Each row is a point on a landscape with many valleys, with its height.
A ball rolls from a point to the lowest of its 2 nearest points, and stops where none of them is lower. Distance is the straight distance between rows; heights are no part of it.
Dob (h 55.6): [140  97  88  67 156  57 132 112 158 122 175 172 129  90 123 142 142 116
 148 130 122 160  95 113 119]
gepas (h 53.1): [ 95 188 168 125 108 148 198 170 123 107 116 111 109 147 121 139 126 158
 115 101 145 119 125 138 129]
lub (h 60.6): [129 147 111 159  85 124 140 145 141 142 127 106  89  55 132 121 136 156
 148 122 106 119 147 119 175]
gen (h 67.3): [136 136 126 107 145 143 147 110 212 144 118 129 158 135  82 107 180 138
 123 164 162 102 113 102  82]
vanop (h 87.4): [ 97 108 170 180 181 128  89 146  64  99 106 161 162 169 107 102 127 107
 146 108 129 127  78 111 105]
das (h 74.0): [133 144 135 114 131 152 168  87 146 139 123 126 145 171 109 145 124 103
 150 150 142 114  88 151  82]
viba (h 12.9): [137  90 138 124 145 100 100 163 162 154 100 141  99  94 130 126 115 115
 119 154 140 115 161  59 193]
gadur (h 25.4): [107 105 149 147 149 208  88 179 124 117  52 165 130 129  98  84 118  64
  96 144 163  98 133  72 170]
sizi (h 58.4): [129 130 143 143 171 107 130 138 153 152 128 182 128 141 115  93 170  88
 150 149 125 131  82  79 119]
Gipid (h 61.5): [107 174 170 156 157 149 130 138 138 120 108 162 121 159 122  84 152 107
 144 140 159 135  78  92 106]
ruzum (h 47.1): [129 150  73 100 141 103 124  45 139 129 111  37 171 186 165 191 161 132
 132  98  78 125 101 166  96]
Tegof (h 69.5): [ 77 171 135 156  66 174 141 136 123 111 119  69  77 139 157 120 117 168
  97 123 158 122 200 172 162]
zusot (h 37.7): [ 98 123  90 164 125 111 109 174 112 146  96 212  67  64  94  72 120  72
 106 128 149 168 127 100 176]
bab (h 40.2): [150  64  95 121 156  63  93  61 151 133 141  98 190 158 108 134 170 196
  82 133  84 151 110 166  67]
Ziva (h 42.8): [114  99 157 167 126 134 141 188 109 140 105 134 131 108 125 132 130 170
 152  86 120 110 123 116 153]
rik (h 20.8): [136 119 138 127 147 196  91 147 135 117  87 193 124 103 112  62 148  77
 100 154 177 124 142  82 144]
gotu (h 85.2): [131 102 162 160 149 149 116 153  92  90 123  99 127 188 131 148  81 159
 140  85 137  83 138 157  77]
rulaz (h 48.1): [131 165 149 114 102 172  99 118 137  74 123  61 128 119 155 131 115 167
  98 127 157  88 194 111 134]
vip (h 31.8): [167 183 150 135 114 189 166 143 165 124 122 152  92 110 118  87 178  99
 114 165 135 132 112 105 152]
Goz (h 29.4): [149 135 130 162 124 137 116 151 112 136 113 191 116  93 136  97 101  91
 129 121 124 128 117  96 135]
Vut (h 20.9): [142 130  99 108 130  88 159  78  91 141 136 133 106 101 112 151 101 100
 167 138 116 162 109 160 116]
Bifo (h 48.8): [110 161 167 163 110 134 163 185 118 120 105 111 109 115 135 132 124 175
 121  82 133 116 130 113 149]
Dosi (h 46.4): [156  89 135 145 145  76 106 125 158 149 136 152 172 149 150 135 130 130
 109 131  92  94 114  94 106]
nonik (h 62.0): [156  79 135 106 165 114 114  80  75 127 165 129 116 144  99 158 149 149
 164 148  87 199  63 182 117]
pob (h 21.3): [139 101 105 158 134 114 123 145  93 131 145 201 127 109 120 112 111  74
 157 116  82 140  81 125 125]
laba (h 13.0): [132  59 120  91 153  83  79 100 115 110 204 112 154 131 105 163 172 162
 107 135  32 154 115 158 142]
Febi (h 32.1): [132 204 135 176 115 181 105 145  78 106 108 162 119 121 133  82  96  86
 112 123 161 157 110 120 105]
bav (h 64.9): [130 163 159 112 148 165 137 124 173 119 117 146 151 157 124 107 147 152
 123 141 183 125 104 102  76]
fovop (h 53.2): [ 84  94 147 124 139 122 133 105 121 128 130  78 153 175 146 149 141 171
 159 103 121  97 156 165 106]
Fel (h 19.1): [143  99 130 122 162 114  90 180 149 154  80 177  98 108 121 108 108  70
  89 174 154 143 150  43 205]
tuma (h 21.0): [114  63 122 102 163  86  79 169 138 139 115 156 132  92 106 133 100 124
 133 142 161 129 147  59 172]
denik (h 40.7): [131  68  77  91 130  77 122 136  97 115 199 150 121  96 121 161 124 132
 151 102  82 183 106 172 146]
fiza (h 67.6): [111 187 137 142  61 167 168 134 110 114 116  79  88 116 151 116 144 154
  60 138 157 148 190 176 175]
fenu (h 64.1): [127 140 110 114 128 121 160  88 226 144 115  88 163 172  99 133 175 159
 121 158 149 105  90 129  74]
dumi (h 83.7): [122 159 137 155 121 138 132 159  84 107 136  64 112 159 143 150  85 164
 152  76 139 124 148 180  93]
Kos (h 68.9): [121  96 111  83 149  89 155  81 153 172 138 111 125 155 129 158 177 142
 178 147 111 161  80 154 133]
giko (h 31.6): [158 167 124  96  87 193 141  86 171 138 145 117 122 132 147 119 128 114
 131 172 152 120 138 144 111]
Nugok (h 79.7): [134 161 150 139  97 161 129 145 135  91 132  92 124 182 161 146  82 127
  93 106 118  58 168 136 101]
luvav (h 44.6): [139 152 115 127  78 149 113 117 134 135 145 107 130 103 172 119 102 111
 107 138 119 107 197 129 152]
Pipas (h 27.5): [140  78 116 104 171  57  81  52 124 112 167  84 159 150 124 161 185 175
  91 135  39 150 117 160 114]
retop (h 55.1): [142 105 114 115 126 114 125 128 155 132 141 127 122  73 136 131 145 151
 171 119 107 108 134 111 141]
rukan (h 41.1): [142 151  95  96 144 113 134  72  84 127 121  26 140 169 143 193 129 139
 166  93 114 150 103 190 108]
dek (h 52.5): [127 163 104 111 124 111 136  66 163 144 123  70 148 174 188 165 149 146
 148 115 100 126 103 147 106]
badu (h 41.0): [116 108 112 174  84 141 100 172  96 160 115 128 116  93 127 126  61 121
 116 117 139 118 184 133 166]
Reti (h 27.0): [175 151 146 151 124 177 133 154 142 115 119 168  78 100 109  66 187  66
  86 188 146 140 147  89 183]
zuto (h 65.2): [119 197 143 112  90 141 190 100 131 130  95  91  81  98 150 122 146 149
  99 127 148 143 161 157 162]
geg (h 11.6): [138  74 100 131 156  94  88 134  99 112 144 203 147 109 108 120  88  67
 127 123 107 121 107  95 115]
noda (h 52.9): [137 149 143 103 112 169 111 126 176 105 128  99 156 122 148 123 138 168
 100 127 156  90 169 109 114]
karim (h 43.0): [133 180 163 136  84 170 130 147 118  90 154  87 128 113 117 116 126 140
  92 170 165 122 169 106 164]
gek (h 38.4): [137  88 119 109 146  48 106 109 125 142 136 136 166 128 167 149 116 131
 110 107  91 111 160 115 124]
Gekof (h 22.8): [162 115 134 131 151 129 102 162 159 138 102 188  64 108 107  77 150  55
  93 184 154 140 160  62 194]
Foz (h 81.2): [115 194 127 113  91 178 139 149 128  78 144  69  82 195 164 147  85 149
 106 102 138  97 167 172  96]
tago (h 61.9): [ 70 168 138 118 113 120 168  96 142 131 110  66 103 129 155 134 157 156
 149 123 138 127 170 143 155]
Somul (h 14.4): [146 133 134 104 159 148 101 117 149 130 111 199 120  99 122  70 146  88
 116 159 176 144 131  83 118]
dubu (h 64.4): [116 147  88 171  81 112 152 136 116 158 131  98  98  78 135 146 127 156
 163 102  89 141 124 169 151]
Todob (h 38.2): [131 154 102 109  89 161 129  70 158 138 141  93 123 130 172 137 114 114
 146 139 120 107 160 157 116]
letof (h 29.5): [152 158 103 106 137 121 139  88  79 137 131  92 127 113 117 153  87 118
 174 124 152 168 124 170  87]
Zan (h 53.5): [136  94 125 138 171  78 117 125 182 165 143 171 163 163 122 111 172 131
 132 155 119 130  85  98  90]
gof (h 59.2): [116 134 111 105 132  99 130  87 207 159 136  88 165 161 155 135 180 167
 142 142 126 116 119 123 102]
giv (h 47.7): [138 177 114 113  97 122 146 145 118 155 136 162 116  67 136  98 129 111
 101 143 153 180 158 119 163]
Fon (h 49.0): [169 142 134 114 101 132 105 133 147 135 115 135 123  85 181 114 117 127
  77 137 124 116 182  87 174]
fad (h 76.2): [131 110 153 163 143 140 147 104 132 116 124 155 143 166  93 123 119  88
 135 144 111  77  91 123  82]
Vaz (h 47.2): [ 89 111 153 108 149 111 151 117 141 125 124  98 180 183 109 147 145 171
 127 111 154 102 140 152  74]
mude (h 68.4): [105 109  77 166 105 105 125 103 108 136 140  87 101 105 179 151 143 149
 172  90  43 129 134 169 161]
makab (h 58.3): [ 81 128 162 128 128 100 156 119 107 131 127  88 128 130 121 139 130 157
 161 119 144 121 160 140 140]
moleg (h 82.3): [138 210 137 124 112 164 149 137 108 100 137  75  90 180 147 148  79 144
 134 111 165 140 128 170  84]
ruvim (h 69.2): [126  99  94 122 126 107 126  75 120 131 155  84 130 140 161 167 157 140
 171 117  43 128 108 172 137]
nesa (h 46.6): [110 108 141 144 105 142 106 151 109 124  97  84 134 119 149 140  81 153
 125  92 140  88 198 130 149]
sazer (h 29.3): [108  65 127  99 167 102 116 138 137 138 113 169 151  96  85 118 128 117
 134 129 156 107 158  91 130]
bog (h 8.8): [137 132 123 153 116  94 173  92 106 146 123 147  68  94 119 124 109 100
 158 145 110 142 109 148 138]
nasuv (h 47.6): [144 101  85  74 148  53 125  84 133 135 160 132 160 117 150 160 139 134
 129 115  90 145 126 148 103]
zofi (h 57.1): [146  84 152 122 168  98 114  98 109 134 157 126 158 159 115 150 165 168
 144 140  85 152  84 153 100]
gagu (h 25.8): [133  32 131 112 150  72 109 118 102 122 167 137 149 125 116 159 151 138
 116 118  46 120 131 150 150]
pamu (h 34.3): [110 137 111 159 138 104  96 151 103 142 120 208  93  96 127  76 106  72
 129 139 146 173 113  82 154]
Zifi (h 49.3): [135  70 127 149 136 103 120 158 109 133 131 141 123  78 119 137 128 159
 167 106 100 120 123 112 161]
befe (h 36.4): [118 106  82 145  73 132 112 158 123 155 155 159 100  70 123 114  79 104
 131 133 134 135 181 136 163]
nipu (h 28.4): [122 141 111 139 133 122 154 145  85 150 140 174 158 128 112 127 133  79
 161 113  93 158  73 139 119]
Lito (h 38.8): [ 91  84 141 106 150  91 129 113 154 147 131 119 181 134  95 128 144 144
 132 143 158  94 164 114 107]
vom (h 77.9): [127 140 170 158 123 145 143 133 133 111 127 131 144 171 121 128 100 106
 111 134 124  66 129 113 100]
Zov (h 36.6): [124 151 124 116 122 118 160 146 112 167 143 127 164 141 142 148 140 138
 168 104 118 166  96 149 126]
rilud (h 64.3): [136 124 171 130 146 179  99 199 144 108  60 126 156 142 127 137  95 144
  72 122 159  79 134  55 156]
zopen (h 22.3): [139 183 138 167 109 144 177 104  96 132 101 124  79 127 118 137  99 123
 152 129 137 151  80 164 109]
Bizur (h 36.0): [115 105 151 167 126 181 115 197 106 116  97 150 150 112 100 119  99 125
 137  97 139  91 125  98 142]
Gubeb (h 53.0): [ 91 173 146  87 126 147 190 142 133 119 117  92 152 167 118 161 137 157
 130  94 147 116 116 156  98]
Reluz (h 61.4): [121 113 164 130 157 151 117 171 175 133  79 152 167 153 111 109 141 126
  78 132 165  75 140  67 122]
gurum (h 28.5): [131 210 121 167 114 175 151 127  78 121 107 148 107 138 116 111  96  76
 138 118 144 165  73 152  96]
tora (h 49.4): [135  86 133 137 152 106 117  96 142 127 144  86 196 203 108 152 164 187
 101 128  87 131  88 174  61]
fufi (h 52.4): [132 149  89  79 127  94 140 126 138 141 163 171 123  78 123 122 121 100
 147 142 148 180 120 110 134]
lav (h 21.4): [126  62  87 110 141  68  94 148 114  97 184 180 116  93 115 139  75  90
 136 122 132 144 122 106 141]
ladi (h 42.9): [120 184 129 134 106 120 169 148 116 171 123 142 128 112 144 121 125 120
 136 117 136 171 122 135 140]
gerod (h 34.7): [126  36 106  95 148  65 105 161  97 100 202 169 126 102 109 156 139 132
 113 101  67 166 114 149 167]
gopo (h 86.3): [129 105 173 166 165 157 105 154  87  96 107 143 146 173 118 127  95 146
 142  94 148 105 105 125  73]
kan (h 39.3): [150 176 155 169  85 192 127 166  93  80 133 123 111 101 105  93 138 130
  65 170 175 147 146 116 175]
tafo (h 30.0): [117  80  78 127 101  89  90 143 123 132 184 143 114  89 137 137  70 113
 158 123 119 132 163 131 154]
Sudo (h 23.7): [156 127 126 108 118 155 112 103 165 145 145 166 115 109 145  96 120 107
 130 169 157 125 154 111 120]
vutef (h 30.5): [101 149 155 154 120 219 119 197 117  83  89 169 136 138 102  89 123 103
 101 108 158  89 119  96 133]
rili (h 58.0): [146 126 169 119 126 164 119 157 203 123  97 127 139 146 149 111 154 150
  64 138 159  69 164  81 137]
dun (h 65.5): [133  88 103  93 136  98 134  80 110 139 161  94 104 127 118 174 165 157
 182 140  74 178  74 174 157]
gevuk (h 71.9): [128 124 112  85 129 129 156  69 161 177 132 121 134 163 133 144 139 114
 166 153 149 140 101 157 101]
nir (h 35.6): [147 202 146 167  90 196 133 154  86  88 114 149 104 120 128  89 114 118
  72 142 169 162 126 136 127]
Desa (h 36.2): [139 145 124 103 137 147 156  91  97 123 119  60 125 170 124 174 108 140
 172 103 142 136 103 196  79]

Where does a ball stop that starts at each point below?
nesa: geg
bav: gek
Tegof: viba
nonik: laba
fufi: geg
Gubeb: viba
mude: Ziva
vanop: gek
Bizur: Somul
